A landscape with many valleys, sampled at points; each row gives a point and its height.
From any point a ball takes the steepest step (drop divided by distance) to one of its 4 nearest points. It stops when none of these is lower. Distance is the straight distance between rows; heights are no part of it.
z_592: [8,-15,-28,31,-17,18,-8,-25,45,12]  height 3.48
z_57: [5,0,-1,25,-1,0,6,-15,12,8]  height 1.55
z_888: [-15,-4,14,-23,13,-1,8,9,-22,-23]  height 3.82
z_289: [6,-12,-18,35,-12,16,-1,-24,30,8]  height 2.50
z_795: [7,4,-3,-53,9,9,-14,35,-29,-14]  height 2.53
z_408: [-25,-11,1,17,0,12,8,-23,-14,-19]  height 6.89
z_456: [-20,-5,3,12,6,5,8,-17,-13,-15]  height 5.99
z_208: [13,7,3,-34,4,-10,-8,28,-19,8]  height 2.81
z_969: [11,6,6,11,-4,-15,1,0,10,15]  height 6.56
z_827: [12,7,-5,-47,5,-1,-15,30,-25,-2]  height 2.70
z_244: [-15,-12,-10,28,-7,20,8,-32,-2,-13]  height 2.10
z_829: [-6,-1,7,14,1,-6,8,-10,-5,-1]  height 2.62
z_837: [0,-14,-18,34,-14,23,2,-30,17,1]  height 2.52
z_630: [1,-6,-10,32,-7,9,2,-23,14,5]  height 1.43
z_16: [12,10,-8,24,-5,-8,-2,-9,48,25]  height 3.86
z_25: [16,20,6,8,-7,-25,-3,10,25,27]  height 5.72
z_735: [-5,0,13,-12,8,-9,7,5,-17,-9]  height 4.84
z_377: [1,2,7,-34,7,-9,-1,21,-23,-7]  height 3.19
z_996: [-13,2,10,-44,15,6,-3,24,-25,-25]  height 3.39
z_808: [4,-20,-27,34,-22,31,-3,-27,28,2]  height 3.29
z_905: [-17,-4,12,-6,12,-5,8,-2,-19,-16]  height 3.13
z_545: [15,10,7,-11,-2,-18,-3,18,-4,18]  height 3.22
z_257: [6,5,9,1,3,-15,6,3,-4,8]  height 6.19
z_418: [10,9,-5,-55,7,12,-18,33,-27,-10]  height 2.73
z_81: [12,9,1,19,-2,-14,0,-1,20,18]  height 4.65
z_887: [20,11,2,-28,-2,-17,-11,27,-10,18]  height 2.95
z_573: [13,24,-3,15,-10,-17,-3,3,45,31]  height 4.00
z_484: [15,11,6,2,-1,-20,2,9,6,18]  height 6.69
z_690: [-37,-7,14,-18,18,5,4,3,-23,-34]  height 3.71
z_462: [-7,-15,-13,33,-10,21,6,-29,6,-6]  height 2.27
z_310: [-10,-9,-1,25,-1,8,7,-26,-5,-7]  height 1.50
z_448: [-26,-6,11,-2,8,1,8,-8,-19,-19]  height 0.99
z_492: [7,-26,-35,32,-33,31,-10,-21,42,7]  height 1.60
z_6: [1,3,8,1,4,-10,5,1,-10,3]  height 5.23
z_806: [10,7,7,-23,3,-12,1,21,-17,5]  height 2.96
z_384: [-25,-2,14,-31,14,5,4,14,-23,-30]  height 3.62
z_920: [13,-1,-16,32,-8,7,-7,-16,49,22]  height 4.49
z_321: [11,6,-7,27,-5,-4,-1,-10,37,20]  height 3.81
z_34: [2,2,0,-54,12,12,-11,30,-27,-16]  height 0.88
z_865: [2,-1,5,18,0,-6,8,-9,6,4]  height 1.36
z_242: [16,16,7,6,-3,-21,-1,11,15,24]  height 7.47
z_585: [17,15,5,16,-4,-19,1,3,27,23]  height 5.16
z_391: [-32,-7,14,-4,12,3,7,-9,-22,-25]  height 1.97
z_55: [1,-20,-21,35,-23,29,0,-30,14,-4]  height 2.87
z_657: [8,-3,-11,35,-6,3,0,-17,31,14]  height 3.41
z_890: [-5,1,13,-30,10,-5,3,16,-26,-11]  height 3.58
z_373: [-8,-5,4,16,2,2,9,-16,-5,-7]  height 2.34
z_984: [17,8,-11,-53,10,14,-24,35,-28,-3]  height 2.23
z_867: [1,2,11,-15,7,-13,6,11,-18,-4]  height 4.20
z_273: [-3,-7,-3,27,-5,5,7,-22,7,-1]  height 0.89
z_68: [-13,-3,12,-30,11,1,5,13,-24,-20]  height 3.65
z_797: [17,20,4,-1,-7,-26,-7,19,14,29]  height 7.13
z_855: [-41,-7,15,-8,11,8,6,-7,-21,-31]  height 3.51
z_277: [12,5,2,-30,5,-9,-6,24,-20,1]  height 2.88

Call two points neighbours if one is among the 4 nearest of the other. Go from one point of each pair to the other, from neighbour to neighbour, staying as low as possible. Name the highest point that can't be avoided.
z_865, z_492 | z_289
z_865, z_34 | z_6
z_448, z_34 | z_690

Where does a ball stop that starts at each point below?
z_68 | z_34
z_384 | z_34
z_735 | z_448
